Each row is a point on a landscape with many valleys, with its height.
From any point a ball takes the steepest step (drop divided by distance) to one of its 2 nearest points. It stops when none of these is lower. Distance is the straight distance between rows; heights are no part of it.
bov: [ 82 119 116 105 141  88 169  96 126 151  57 114 170 144 142 126 176 177
 138 162 133]  (h 55.2)
tezuf: [ 96 139 124 113 112 126 129 104 136 111  78 168 125 140 102  94 150 108
 120 112 157]  (h 62.7)
zonin: [ 53  77 112 119 130  70 179 113 131 149  69 109 157 154 122 126 164 141
 134 137 129]  (h 58.3)
menel: [ 40 117 149 102 114 120 159 135 150 156  72 151 148 126  88 132 137 125
 146 109 120]  (h 62.8)
Neli: [175 147 144 155 125 193 153 158 179 177 142  95 108 132 119 106 163 154
 145 169 123]  (h 44.3)
Gigup: [115 140 149 124 101 148 119 141  82 103  87 164 141 137 127 121  96 107
 161 143  91]  (h 67.3)
kes: [ 99 125  76 133 150 145 133  80 117 119 152 118 180  99 140 151 108  95
  64  89 183]  (h 38.2)
patis: [133 158  66 140 164 153  99  85 134  71 115 138 150 137 121 150 134 122
 101 105 162]  (h 39.3)
tagud: [152 166  70 161 155 145  99 109 110  59  91 143 144 131 127 134 137 133
 126 146 148]  (h 42.9)
rire: [139  97 114 154 132 143 136 146 122 116 199  80  97  89 136 154  73 104
  94  56 141]  (h 38.9)
mibuf: [212 143 100 123 145 129  72 118 119  63 165 132 133 122 151 118 140 129
 147 130 129]  (h 28.7)
rakod: [ 79 101 135  95 100 125 134 169  94 145  70 162 121 187 105 141 112 137
 153 141  71]  (h 64.7)
dep: [139 121 117 132 118 102 152  88 124 141 151 112 159 106 159 134 139 106
 119 154 183]  (h 35.7)
bini: [ 83 130 111 114 162  99 159  69 119 115  90 119 200 147 144 155 149 116
 120 133 118]  (h 53.1)
rotem: [118 110 133 153 105 127 117 164 115  87  78 159  91 169 108 120 111 119
 133 133  99]  (h 73.9)
voti: [ 80 112 125 113 162  98 125  72 160  81 102 133 175 113 121 138 161 114
  72  65 133]  (h 65.2)
fefo: [128 164  90 151 179 159 114 140 109 103  74 188 128 146 131 136 142 176
 138 156  96]  (h 73.6)
Tabip: [140 103 192 136  90 175 114 197 112 144 126 153 139 136 137 111 123 122
 171 179  37]  (h 74.0)
gotol: [ 61 158 161 101  97 148 101 131  76 137 153  94 105 101 110 127  45 114
 114  62  92]  (h 31.1)
Gotu: [137 162 142 104 123 144 138  90  77 131 117 133 173 165 162 154 105 107
 137 161 103]  (h 25.6)
vuze: [147 119 148 160  93 133 121 171 127  93  92 154 103 130 120  94 133 133
 164 158 115]  (h 72.5)
moru: [ 79 167 172  93 107 164 111 108 121 122 117 142 136 105 110 126  91 103
 106  66 118]  (h 36.2)
bom: [ 52 160 155 105 131 160 143  94 123 145 112 147 174  84 108 127 108  97
 107  88 144]  (h 39.8)
zifel: [105 115 103 138 159 116 130 121 150  99 126 120  90 158  95 155 109 110
  94  64 134]  (h 44.9)
Duro: [114 141 118 105 149 131 128  96  94 106 123 126 138 167 127 159  91 102
 123  99 102]  (h 28.5)
fuz: [121 166  65 138 141 150 134  97 126 138 112 135 150 112 123 114 155 135
 130 142 214]  (h 55.6)
voni: [136 114 124 116 159  34  95 145 172 109 129 127  92 105 101 150 158 164
 146 103 138]  (h 30.4)
Luz: [131 139 146 157 114 148 123 131 156  90 131 124 135  49 121 135 111 118
 131  93 151]  (h 75.0)
nat: [112 149  83 171 148 135 155 138 157 140  92 123 100 120  98 130 150 161
 126 138 178]  (h 66.9)
Faf: [120 114 183 104 100 125 114 148 179 102 121 160 101 106 110 143 115 124
 131  70 108]  (h 69.5)
mivur: [ 79 122 154  87 141 114 127  89 161  99 120 142 151  99 134 163 127 116
  92  51 113]  (h 66.4)
moto: [183 103 146  98 146 133  93 165 110 125 157 179 130 123 166  63 166 145
 199 186  62]  (h 65.0)
kero: [ 54 144 132 162 124 140 153 127  89 183 144  97 139 109  95 136  72  89
  80 129 142]  (h 51.9)
bunat: [163 187 126 132 119 197 117 123 127 135 129 153 136 127 122 108 137 122
 145 151 155]  (h 41.0)
Lav: [131 108  70 115 146 133 121 108 123 140 196 133 158  89 152 151 104 112
  69  82 202]  (h 34.7)
sape: [ 32 139 128 111 129 140 129 136  61 146  74 113 150 183  77 117  90 117
 144 123  64]  (h 26.4)
kam: [140 157 102 141 152 143 136 137 156 134 114 152  93 141 105 135 141 155
 148 129 146]  (h 69.3)
kipu: [ 88 126 110 121 144  87 170 121 145 158 102 131 137 101 119 132 157 168
 152 142 164]  (h 67.0)
mimer: [128 108 111 105 137 111  94 169  91 130  76 212 113 132 151  89 173 197
 175 179 109]  (h 50.4)
Rikas: [158 105 123  99 111 101 135 127 104 129 166 118 108 111 133  89 110 109
 188 113 158]  (h 16.8)
Dav: [100 152 118 132 159 148 134 104 136 116  61 149 140 197 116 136 159 137
  88 133 106]  (h 48.7)
dab: [167 143 173 122  94 149 136  95 140 145 159 113 166 129 161 137 139  92
 124 162 131]  (h 9.8)
kebo: [103 145 100 125 158 126 159  93 146 155 120 127 137 156 123 162 145 126
  97 127 157]  (h 54.5)
dage: [128 105 144 159  92  84 157 144 160 168  82  85 115 102 138 116 177 189
 132 185 164]  (h 67.5)
fomu: [104 196 140 113 129 157 100 128  82 176 168 107 100 171  90 139  69 127
 132 137  91]  (h 33.6)
muki: [144 123  64 142 145 110 111 101 154 136 165 126 145 109 135 144 153 121
  80 125 222]  (h 60.0)
bot: [147 152 155 112 110 146 129  74 103 138 156 107 175 148 166 169 103  84
 110 138 125]  (h 18.7)
mus: [188 145 149 103 114 101  69 118 144  82 143 148 140  82 144  90 160 128
 151 126 141]  (h 57.6)
Rel: [ 98 112 168 104 101 122 134 130  77 138 163  82 133 128 136 156  44  92
 144  87  87]  (h 34.6)
rofir: [149  92 185 121  68 106 141 151 152 147 110 121 136 161 156 144 150 136
 147 181  84]  (h 76.7)
kegug: [136 127  73 144 166  72 139 112 117 111 116  95 127 136 133 152 142 154
 145 145 157]  (h 61.0)
Zuzor: [174 152 130 165 130 144 120 128 133  93 120 128 143 144 151 156 133 134
 132 167  98]  (h 60.5)
buvu: [158  96 111 120 120  96 124 114 124 128 202 117 145  51 157 103 124 110
 113 104 198]  (h 31.4)
napum: [ 35  81 138 107  95 111 150 130 103 110  77 122 162 127  98 111 112  87
 141  89 114]  (h 61.4)
vup: [122 141 129  98 121 130 123  86  75 103  80 165 169 177 155 123 127 109
 133 157 108]  (h 30.5)
bime: [133 115  93  97 130 137 126  97 100 115 186 111 131  96 164 140  97 103
  96  56 171]  (h 30.7)
pef: [129 171 126 188 130 173 137 137 114 120 115  97 129 154 118 166  96 118
 113 151 109]  (h 40.6)
zuga: [217 122 105 134 136 148 131 137 110 134 156  86 126 158 166  76 159 141
 164 196 107]  (h 52.0)
Kip: [ 92 189  86 132 143 186 140 105 116 155  99 151 139 124  98 105 136 123
 124 127 186]  (h 51.1)
duv: [168 131 122 133 104  67 107  90 113 102 134  99 161 106 162 118 161 113
 128 163 181]  (h 29.4)
volap: [203 158 147 119 128 143  79 125 149  97 148 152 159  91 149  88 184 134
 158 170 119]  (h 60.8)
Peno: [163 149 131 140 131 117  85 119 164  82 100 179 109 154 128 135 168 142
  94 138 127]  (h 71.5)
dakin: [ 92 134 135 126 156 119 123 126 148  88  57 177 160 146 120 156 152 153
 125 141  73]  (h 35.4)
lale: [151 130 141 156 116 116 103 148 163  64 113 138 109  82 111 125 128 132
 138 105 130]  (h 73.4)
vesu: [126 101 171 130  69 133 142 172 108 137 113 120 122 155 123 125 103 107
 177 157  88]  (h 76.6)
tubeb: [125 181 130 150 144 183 113 137 155 161 161 117 103 143  85 170 102 116
  96 108 128]  (h 43.8)
Mup: [ 77 159 115 141 139 151 166 105  83 182 125  92 155 136 120 150  90 103
 110 147 145]  (h 54.9)
kizi: [ 96 144 161 134 118 149 109 126 125  93  94 138 125 166 106 158  91  94
  87  98  77]  (h 45.5)
Tup: [ 86 142 140  94 144 128 133 110 128 104  84 165 166 133 118 139 127 123
 144 109 100]  (h 30.2)
povoz: [ 45 143 149 114 118 149 113 134  93 100 106 106 124 117  95 139  59 108
 114  52  72]  (h 26.7)
Mas: [164 114 159 146 102 151  98 178 116  97 118 182 120 111 139  71 147 129
 178 173  92]  (h 70.7)
gigap: [ 87 120  95 119 153 147 131  97 134 110 160 129 173  67 157 160 112 117
  34  47 160]  (h 40.9)
zir: [105 113 179  70 108 104 123 111 173 125 134 158 131  93 131 153 126 126
 126  68 121]  (h 67.9)
gimo: [115 143 182 143  94 152 115 123 125 120 137 104 120 148 119 162  81  84
  88 109  93]  (h 42.3)
rutun: [ 39 135 133 101 141 142 126 134  91 117  84 130 142 147  76 125  84 111
 142  74  75]  (h 22.0)
Duvat: [117  69 122 115  97  89 102 192  99 105  74 177 113 151 136 133 149 168
 174 174  75]  (h 43.5)
Tig: [ 98 140 158  73 108 131 111 133  72 153 123 151 127 183 118 136  74 105
 146 126  72]  (h 24.8)
faku: [ 65  94  92 155 178 129 148 103 123 101 134 100 153 130 107 142 111  95
  48  47 127]  (h 32.8)
Lodul: [ 76  81  89 145 159 113 163 109 113 124 156 117 173 108 132 140  93  91
  13  77 147]  (h 31.0)
Zamu: [131 136 151 140 100 170 100 171  78  90 100 195 121 118 121  79 104 114
 175 143  96]  (h 68.8)
lato: [140  92 108 100 123  99 137 108  97 108 198 104 149  44 189 125 104 120
 105  71 168]  (h 25.7)
Tigus: [134 114 159  95 103 132 153 125 114 160 182 112 129  91 135 103 100  99
 171 103 140]  (h 24.1)
reb: [145 113  97 149 130 142 132 155  74 121  62 156  91 187 150 100 134 178
 130 181 107]  (h 59.7)
Lufeb: [139 160 165 150 100 197 112 135 130 128 166 100 132  92 115 124  93  93
 123 102 121]  (h 36.8)
Nuf: [ 98 157 159 108 103 147  95 160  65 161 143 123 102 172  94 121  54 117
 152 142  58]  (h 29.0)
zifo: [124 160 122 157 127 159 132 123 113 116  75 136 122 180 124 143 126 126
  97 154 111]  (h 45.0)
lil: [152  83 137 113 124 166 116 181 100 181  98 186  80 166 165  97 159 212
 154 178  81]  (h 62.0)
Mido: [182 143 158 142 143 180 105 163 157 145 137 179  94 174 134 131 158 153
 115 162  73]  (h 76.5)
Zona: [ 62 132 105 130 172 145 135  92 114  93 109 113 161 143  98 125 119 101
  89  51 116]  (h 29.8)
vura: [103 127 167 137 102 128 150 139  88 168 155  70 130 154 122 160  64  96
 140 141  87]  (h 38.7)
Mari: [106 117  90 172 152 119 194 139 117 174 126  79 103 152 123 166 109 146
 121 148 146]  (h 73.2)
Teb: [166 137  96 118 134 147 141 101 118 168 193  99 148 144 155 155 124 108
 136 144 166]  (h 44.1)
temin: [133 155  94 137 119 123 126  99 104 102  94 140 144 118 133  96 144 120
 148 152 181]  (h 59.2)
zem: [172 127 141 171 138 157  92 151 124 108  99 194 110 158 170 125 172 163
 100 191  86]  (h 52.5)
kek: [ 75 124  78 101 174 125 153 114  95 166 157 134 111 126  97 120  84 112
 113  57 168]  (h 36.0)
fad: [ 31 140 135 150 130 138 144 121  72 127  79  85 172 162  90 131  86  93
 120 120  81]  (h 30.9)
podoz: [123 118 112 160 120 122 175 150 123 152  99 101  96 149 121 131 128 158
 153 154 142]  (h 71.1)
fefi: [199 131 136  85 128 163 104 116 148 118 197 118 138 105 143  90 141 104
 160 112 128]  (h 51.5)
Dul: [ 91  89 124 157 111  96 153 140 130 107 101 117 108 123 109 129 111 104
 125 113 145]  (h 71.4)
senam: [149 150 153 113 151 108 114 129 167 116 116 168 146 128 137 163 157 169
 153 149  90]  (h 45.7)
zegil: [168 154 143 148 106 170 126 108 182 153 159 124 146 115 132 135 168 117
 102 153 176]  (h 27.8)
pasi: [116  99 141 141 123 121 152 109 142 140 175 118 168  78 157 172  96  94
  46  98 152]  (h 31.8)
bevav: [189 127 105 122 120 106 106  97 108  87 162 104 139 117 156 112 129 109
 148 134 161]  (h 22.8)
mudud: [166 121 175 101 107 134 135 157 170 158 135 127 141 102 138  77 176 148
 192 181 100]  (h 59.8)
fofan: [180 140 136 129 136 138 102 140 154 110 131 174  87 182 128 144 140 134
 114 132 105]  (h 73.7)
lodag: [112 163  94 127 176 153 136 143 136 127  71 179  98 162  98 131 146 185
 141 132 112]  (h 71.7)
neve: [167 109 150 116 136 103 165 129 143 163 163  87 131 159 158 163 132 144
 165 162  95]  (h 46.2)
kof: [120 148 118 124 133 161 128 106 138 122 159 134 153  66 131 152 110 113
 110  81 166]  (h 76.4)
rila: [170 117 124 134 150  74 111 156 171 117 146 122  79 129 110 133 154 166
 164 130 132]  (h 37.3)
pag: [ 94 115 152  68  90 109 132 121  96 167 119 137 107 204 115 129  95  93
 136 115 104]  (h 19.9)
vepe: [202 135 132 140 121 148 125 124 177 153 160  93 129 148 155 116 184 146
 124 182 139]  (h 28.6)
lisaf: [143 139 152 135 119 151 149 152 131 172 110 120  94 194 132 152 126 155
 124 160  94]  (h 53.6)
romom: [151 164 102 147 134 167 104 114  95  69 114 145 138 118 128 123 101 112
 141 120 134]  (h 46.3)
Poki: [124 126 121 121 142 115 126 120 141 114 112 145  87 199 108 155 116 113
 101  99 112]  (h 47.5)
Luk: [145 153 107 129 121 175 105 121 122 114 151 133  94 128 105 117 100  98
 113  81 171]  (h 52.1)
peb: [111 169 149 120 108 171 148 151  95 211 158 110 102 127  92  95  95 118
 166 137 147]  (h 61.6)
Rogom: [179 119 144 110 147 174  99 172 104 139 162 193 103 149 147  67 142 132
 176 163  73]  (h 63.0)
Tob: [ 65 125 102 126 134 128 169 131 128 184 108 148  92 135  82  90 131 117
 118 104 189]  (h 39.4)
Nimu: [ 77 151 181 146  91 143 108 130 121 165 147  94 103 138  84 140  73  89
  76 109 111]  (h 39.0)
mip: [144 102 150 149 122  71 127 151 178 133 162 104 119  56 119 119 150 137
 155 126 151]  (h 61.5)
deda: [ 89 134 107 102 157 128 145 113  99 134 143 122 120 132 110 149  78 111
 135  69 130]  (h 32.2)
seb: [ 68 182 125 118 130 154 143 119  81 211 150 103 127 128  93 123  83 118
 132 135 144]  (h 58.4)
vegim: [133 106 147 154 108  79 152 141 165 146 124 105 118 106 132 132 154 147
 141 158 150]  (h 64.6)
sop: [201 151 160 128 102 174 113 108 174 137 158 121 149 144 152 118 173 109
 115 173 125]  (h 19.5)
lifaz: [118  93 137  97  82  95 140 142 118 152 117 139  80 188 115 109 115 109
 150 126 140]  (h 26.8)
nurup: [ 59 140  96 129 138 143 177 113 102 209 104 116 112 173  93  94 133 122
  89 123 175]  (h 45.1)
nume: [197 131 143  87 118 149  77 130 157  81 177 125 131  64 144  65 152 116
 162  98 123]  (h 54.4)
Pulog: [140 143 137 120 127 126 122  85 126  98 134 122 157 152 148 177 110  97
  97 119 114]  (h 24.4)
dopa: [112 166 137 109 128 179 134 120 132 175 173 138 135  76 108 125 107 113
 130  96 174]  (h 78.1)
ripu: [165 104 137 102 140 127 130 173 119 158 120 163  96 165 158 122 152 202
 180 177  73]  (h 59.6)
kiviz: [108 133  91 108 158 102 138  56 122 112 129 120 190 141 148 155 143 107
  92 120 160]  (h 51.0)
Dagu: [133 104 166 133  96 128 118 162 127 100 123 137  98 156 116 142  92 112
 146 116  84]  (h 75.3)
nek: [198 125  95 145 133 130 144 135 101 126 124  85 108 169 169 119 142 177
 149 190 121]  (h 55.3)
Dulet: [118 133 124 145 107 140 138 118 114 131 142 120 114 122 122 119 100  82
 103 104 176]  (h 54.6)
dad: [149 172 135 127 111 185 128 145  72 162 150 110 113 150 111  87  92 106
 172 148 125]  (h 64.2)
suz: [ 90 144  91 145 150 135 142 110 153 124  75 149 118 132  88  94 162 137
 115 116 177]  (h 64.4)
Delef: [128 110 136 110  92 108 120 127  93 116  68 171 139 187 160 117 145 137
 132 176  97]  (h 35.5)
barob: [104  93 142 122  91  96 138  91  88  87 114 109 150 128 151 127  93  72
 109 103 136]  (h 58.2)
Fanaf: [102 137 118 101 160  63 136 111 142 133  71 137 155 134 139 151 178 189
 155 158 116]  (h 52.3)
kiv: [178 133 129 118 156  65  58 152 133  79 129 161 108 117 128 120 161 164
 155 139 110]  (h 31.5)
momi: [188 118 135 120 119 100 129 118 152 149 184  84 147 105 154  96 170 115
 154 166 155]  (h 44.4)
remub: [201 150  93 146 147 183 115 154 142 129 168 118  91 154 116 106 137 135
 156 141 138]  (h 56.2)
kaseg: [137 101 127  97 105  53 111 128 107 101 127 124 123 105 134  98 129 127
 185 127 152]  (h 23.9)
fufaf: [160 101 144 124 122  75  98 140 157  93 175  93 116  54 135 113 136 133
 151  89 141]  (h 58.5)
Vero: [ 45 113 117 151 148 124 158 139  89 183 165 102 135 111  89 131  57  90
  37  96 135]  (h 49.1)
Bez: [176  86 177 155  87 105 116 164 143 111 106 122 124 164 166 135 159 148
 133 199  66]  (h 74.8)
lib: [166 107 128 122 138  91  80 166 108  70 130 172 113 114 139 105 130 148
 185 138  91]  (h 24.2)
Nugev: [210 128 126 105 127 145 118 115 135 125 180  97 149 126 159  75 159 107
 163 172 122]  (h 48.4)
Vas: [179 139 134 121 138 148 166 129 143 180 152  86 138 148 162 138 152 169
 164 181 110]  (h 44.0)
Sib: [171 142 106 101 157 102  80 109 129  66 148 144 126 105 143 139 127 142
 147  95 133]  (h 33.0)
rut: [137 110 158 146 146 135  84 166 136 114 103 230 110 149 158 142 163 167
 124 168  64]  (h 46.6)
Fesa: [ 54 159 170 124  91 137 107 123  87 177 174  83 113 103  88 125  44 103
  95 105 107]  (h 35.1)
nibi: [111 113 106 150 152  83 145 118 144 125 146 117 155  52 130 148 129 134
 121 122 175]  (h 68.2)
begu: [104  89 109  91 126  71  96 176 101 127  51 185 122 139 131 117 181 211
 172 172  90]  (h 47.0)
Talot: [186 130 102 123 157 117 106 140 182 123 179 128  76 128 104 128 143 143
 149  98 154]  (h 43.9)
suk: [136 155  98 158 171 124 125 147 127 104  62 146 131 124 136 144 160 210
 152 176 107]  (h 75.5)
fur: [137  82 149 111  90 115 112 173  96 128 101 176 119 178 157 130 141 146
 156 181  69]  (h 40.0)
Sunem: [199 130 119 147 139 192 147 168 155 166 130  84 100 131 137  72 169 182
 157 193 104]  (h 38.8)
mes: [ 97  92 124 150  95 102 127 161 128  78  73 136 101 125  96 106 108 115
 159 110 126]  (h 72.7)
lona: [110 121  89 112 156 103 148  91 148 159 151 146 131 126 124 136 146 117
  88 108 192]  (h 57.1)
Debup: [114 121 145 120  88 136 136  94  86 121 149 104 139 108 148 120  84  73
  99  91 153]  (h 56.5)
beba: [117  74  77 146 160  65 139 101 135 110 166 115 147 104 144 158 118 110
  43  93 174]  (h 47.3)
mar: [ 89  81 125 149 135 107 178 136 118 148 157 130 166  79 132 140  81  94
  32 106 152]  (h 27.2)
sobi: [130 105 104 130 146  72 128  73 140 108 154 112 166 114 156 167 139 110
  70 117 168]  (h 49.3)
savom: [135 132  86 128 142  74 128 120 100 115  74 114 124 150 144 112 164 177
 152 173 152]  (h 63.5)
Femum: [ 93 132 103 131 157  86 118  83 166 102 109 136 163  96 113 134 167 123
  86 104 172]  (h 64.1)
mak: [140  90 113 100 112  85 125 116 123 111 160 130  71 138 124 103 105  97
 127  76 171]  (h 43.6)
Rogu: [171 139  88 140 148 152  99 128 160  98 177 125  90 121 110 143 116 126
 127  78 165]  (h 48.5)
talu: [125 122 144 146  99 117 158 119 157 154  48 107 127 124 149 131 176 199
 108 189 147]  (h 70.0)
gisar: [162 122 157 150 100 115 132 138 143 129  78 120 127 151 161 134 169 183
 124 195 107]  (h 72.4)
nof: [170 138 117 140 127 152 156 122 144 174 166  94 124 149 147 138 147 136
 132 162 155]  (h 37.6)
vabus: [129 136 138 141 123 161 122 104 138 131 188  96 154 105 149 184  93  88
  56  85 143]  (h 35.6)
pabe: [115 161 149 144  97 161 133 144  79 139 111 121 131 137 114 114  84 105
 159 150 111]  (h 66.0)
Radek: [171 115 137 113 127  81 100 151 117  88 141 123 130  91 135  96 133 145
 207 141 115]  (h 29.5)
Feve: [126 136 145 128 143 121 110 149 154 117  71 195 126 146 136 152 166 181
 135 165  81]  (h 41.2)
sut: [193 103 159 131 128 136 111 173 184 131 151 138  83 155 130  87 173 143
 143 167  78]  (h 39.7)
riso: [ 50  92 134 118  89 119 153 158  95 133  65 121 139 158  91 132 107 108
 158 129  98]  (h 63.1)
niku: [168 166 139 133 106 157 113 118 165 126 122 158 132 109 121 101 171 129
 136 149 170]  (h 35.2)
guriv: [136 119 167 108 105 116 155 140 152 158 137 126 139  88 130 116 140 135
 191 149 130]  (h 62.6)
Fabul: [ 44 163 136 106 137 155 144  97 116 151  79 150 168 138  88  99 138 106
 121 101 138]  (h 43.4)
Dil: [201 113 125 132 148 141 137 173 178 155 153  95  82 146 126  87 175 169
 164 172  98]  (h 31.7)
faruz: [197 146 141 165 127 171 102 138 127 102 123 153 141 147 166 115 163 142
 120 195  93]  (h 57.2)
vama: [ 80 105  99 155 152  99 162 111 129 118 114 119 146  96 115 134 121 107
 101 105 165]  (h 70.1)
vekad: [161  97 141 106 120 109  91 184 105 149 101 183 114 120 163  71 187 204
 189 200  94]  (h 53.8)
ropar: [155 125  87 149 143 103 161 115  99 125 119  85 127 163 157 152 128 151
 154 173 136]  (h 58.6)
lif: [ 72 108 143 135 107 124 135 106 131 119 116 128 119 142 101 111 109  72
  56  70 154]  (h 41.3)
dedep: [188 141 107 169 124 161 107 142 148  90 153 117  97 124 114 114 128 115
 136 120 149]  (h 52.2)
bomum: [ 83 132  96 154 151 145 148 145 114 187 181 115 106 111  90 142  74 104
  65  88 165]  (h 45.6)
mebir: [178 148 103 158 132 151 129 167 139 133 124 109 109  92 122  68 168 174
 191 178 151]  (h 84.4)
Vev: [ 69  81 131 102 101  94 135  99 100  88  92 129 143 141 119  99 116  81
 118  74 136]  (h 59.9)
zada: [138 107 160 152 125 114 156 142 184 151 160 108 103 127 117 169 125 124
 122 118 124]  (h 76.8)
kabi: [178 104 157 161 125 124 131 151 194 121 173  86 108 118 126 133 143 115
 133 135 107]  (h 78.2)
kigus: [125 102 131 104 138  65 111 123 159  92 144 131 106 100 123 155 124 139
 141  70 128]  (h 36.1)
Gol: [137 132  99 121 124  83 112 102 107  93  71 149 126 170 144 103 165 142
 122 159 142]  (h 65.6)
guloz: [136 139  85 126 159  79  90  93 159 105 145 128 148  86 126 146 162 139
 100 109 194]  (h 62.5)
zamoz: [142 147 107 141 122 118 120  84 141 106  87 137 135 177 138 128 169 127
  84 156 164]  (h 67.6)
notun: [ 68 137 150  97 109 146 113 100 121 122 123 134 109 130 108 112  95  88
  61  39 134]  (h 39.2)
meze: [201 148 109 153 160 161 114 137 152 103 164  98 156 127 147 149 149 147
 153 173 102]  (h 63.3)
laduf: [113  91 150 103 103 116 154 128  87 141 178  97 125  89 149 133  62  99
 148  76 126]  (h 30.1)
lenaz: [128  66 104 157 125  68 136 116 129  91 157  99 110 103 148 134 105  95
  64  90 167]  (h 45.2)
feti: [103 195 125 122 152 173  91 128 108 161 174 106  99 145  80 162  62 125
 107  91 107]  (h 38.4)
savi: [172 156 112 162 162 101  92 139 140  94  95 130 134 121 142 148 174 185
 134 179 120]  (h 77.5)
fil: [141  92 130  98 118  92 117 133 141  93 164 118  70 111 136 127 104 128
 137  45 134]  (h 39.9)
sadon: [130 114 102 130 132 122 172 102 109 188 177 111 155 124 153 149 115 108
 105 153 182]  (h 41.4)
teki: [160 116 156  97 117 107 119 165 139 147 114 156 128 120 146 105 173 190
 193 184  88]  (h 56.9)
lagov: [ 69  73 119 118 157  27 147 130 166 142 125 125 141  82 110 143 152 145
 117 102 150]  (h 63.4)
Rog: [178 116 141 180 142 103 135 150 191 128 165  64 136  92 138 148 165 148
 144 169 114]  (h 80.0)
Vanar: [177 153 102 148 143 164 126 150 168 136 162 117 120  77 106  93 164 148
 185 145 165]  (h 82.4)
Kabov: [164 174 157 135 122 207 125 148 161 165 140 136 115 141 116 116 145 132
 136 158 116]  (h 46.4)
der: [157 121 167 110  98 142 114 120 129  79 158 109 144  61 163 123 110 110
 149  82 112]  (h 51.8)
nem: [160  77 115 138 126 144 108 164  74 143  77 173  76 166 175  87 159 214
 132 191 101]  (h 62.4)
fota: [170 142 139 182 138  93 111 142 183 103 114  94 130 109 134 164 174 165
 122 172 120]  (h 79.9)
ferez: [ 66  69 106 145 137  51 180 135 143 149 103 108 125 118 109 137 139 135
 126 130 152]  (h 60.9)
rugos: [187 113 121 145 125 107 112 182 131 123 124 112  94 122 130  64 172 175
 190 182 117]  (h 86.1)
mer: [121 103 159 131 102 106  96 161 164  58  94 163  95 103 105 132 122 132
 139  87 101]  (h 71.6)
zoriz: [165 102 173 126  79 155 141 170 111 144 133 110 139 146 149  84 127 108
 187 188  70]  (h 75.4)
ret: [151 119 160 130 123 136 160 139 119 164 173  75 136 157 143 160  95 110
 165 152  76]  (h 42.6)
mukaz: [123 187 162 120 105 199  95 109 133 112 134 144 139  84 117 129 100 101
 103  80 135]  (h 32.1)
pof: [138 141  91 108 163 127 102  94 146  73 143 132 134 109 134 169 121 131
 110  68 141]  (h 36.4)
movi: [109 111 120 165 153 109 180 142 166 172 149 100 101 129 114 184 116 135
 108 126 145]  (h 75.1)
Movud: [164 101 165 144 129 174 103 191 118 105 143 165 138 107 149  85 129 119
 185 172  39]  (h 72.6)
puge: [113 140 104 143 139 119 173 130 119 133 106 111 135 109 127 136 122 147
 176 152 154]  (h 69.2)
vubud: [102 119  89 115 167 127 160 131 127 183 184 141 123  94 111 146  95 121
  97  84 178]  (h 41.1)
vib: [179  99 111 126 123 105 131 121 152 164 209 110 139  86 150  94 157 109
 117 144 200]  (h 38.0)
rasi: [154 116 139 107 118 110 106 119 140  76 182  92 138  26 181 127 129 142
 138  63 132]  (h 55.0)
suro: [ 79 135 147 105 136 135 114 124 131 124  91 156 118 202  90 141 121 109
  91  97  78]  (h 48.6)
pog: [ 66 134 122  92 160 138 129 100 108  92  92 149 154 130  98 120 111 113
 134  57 106]  (h 26.3)
dob: [131 105  99 131 120 146 138 133  94 147 205 100 110  93 140 128  69  92
  77  71 173]  (h 35.0)
zofo: [151 159 127 137 134 189 131 141 166 160 173 129 118  85 102 111 131 120
 154 113 169]  (h 80.1)
refo: [198 134 139 125 154 142  99 153 139 109 155 150 136 116 152  93 162 146
 173 175  79]  (h 63.6)
Per: [137 159 144 138 135 157 147 132 163 185 146 117  98 170 112 169 129 138
 104 134 127]  (h 49.2)
Fufet: [ 94  80 123 141 111 101 144 114 111 109 145 110 114 121 138 132  86  77
  55  70 153]  (h 43.1)
Soka: [130  97 109 141 144 109 138 127 150 115 171 102  84 126 123 169  92 115
  93  67 140]  (h 42.1)
ropa: [108 107 175 129  72 136 161 153 147 165  68 123 129 164 137 156 141 160
 137 178  90]  (h 78.3)
mor: [114 132 114 122 119 116 118  92 114  76  99 143 140 111 127 108 126  99
 125 106 161]  (h 61.1)
mava: [151 141 141 148 108 106 113 100 186 112 105 140 117 142 129 136 171 123
  83 145 162]  (h 69.4)
lupep: [ 90 114 130 112 101 115 167 128 118 190 114 139 102 152 112 108 121 114
 133 130 169]  (h 33.8)
Latut: [ 83 131 124 122 115 168 124  96 117 137 163 124 167  80 153 141  92  89
  11  60 162]  (h 43.0)
tono: [128 130 131 146 120 161 131 169  91 155  83 146  81 193 129 124 113 166
 127 164  86]  (h 56.7)
gito: [202 143 124 110 150 185 110 159 127 151 171 151  93 167 126  83 144 131
 161 155  90]  (h 60.4)
Suv: [ 95 138 167 132 118 130 165 124 162 154  81 127 151 152 132 185 141 153
 131 158  91]  (h 79.8)
zeme: [ 84 195 121 105 137 182 129 108 112 156  73 173 141 150  92 101 134 132
 126 126 143]  (h 47.1)
gukos: [156 125 149 148 106 171 120 123 149 129 194  94 132  90 139 140 106  84
  95  92 146]  (h 39.1)
tep: [ 89 140 108 132 172 130 158  79 148 139  96 115 147 200 118 166 158 128
  73 122 115]  (h 51.7)
zetuz: [146 144 147 101 156  60 105 122 158 128 111 129 153 117 147 172 180 184
 155 166 104]  (h 49.4)
fis: [ 81 167 124 169 133 158 134 130  82 113  84 101 143 158 105 153  79 105
 115 141  92]  (h 36.3)
kiga: [164 153 142 126 120 166 105 121 111  67 137 135 152  85 146 122 103 116
 157 105 112]  (h 48.9)
let: [ 87 118 152 108 114 102 155 123 154 146 107 149 145  98 116 137 136 130
 160 123 143]  (h 64.8)
kabo: [170 158  83 149 166 160 127 120 135 122 165 101 144 136 135 186 118 141
 151 139 129]  (h 66.2)
Sul: [ 86 174 129 106 124 159 150  99 117 200 101 134 125 176 110 118 139 120
  90 141 154]  (h 50.3)
Latok: [ 28  83 135  91 128  86 174 112 144 166  79 143 170 128 100 114 166 132
 139 111 137]  (h 60.7)
kugi: [104 105 104 140 177  27 126 132 160 137 149 112 142  56 117 155 154 154
 107 119 172]  (h 65.9)

Call two points neighbours if one is among the 2 nearest of the other. Go from one point of each pair to the other, from neighbour to neighbour, staying as low as possible. Name the highest point that can't be avoided.
pag and lib | nem
bot and bevav | Teb
Feve and pag | Sul
mar and pog | faku
bot and Dil | Kabov
Rikas and lib | Radek
mukaz and mar | gukos
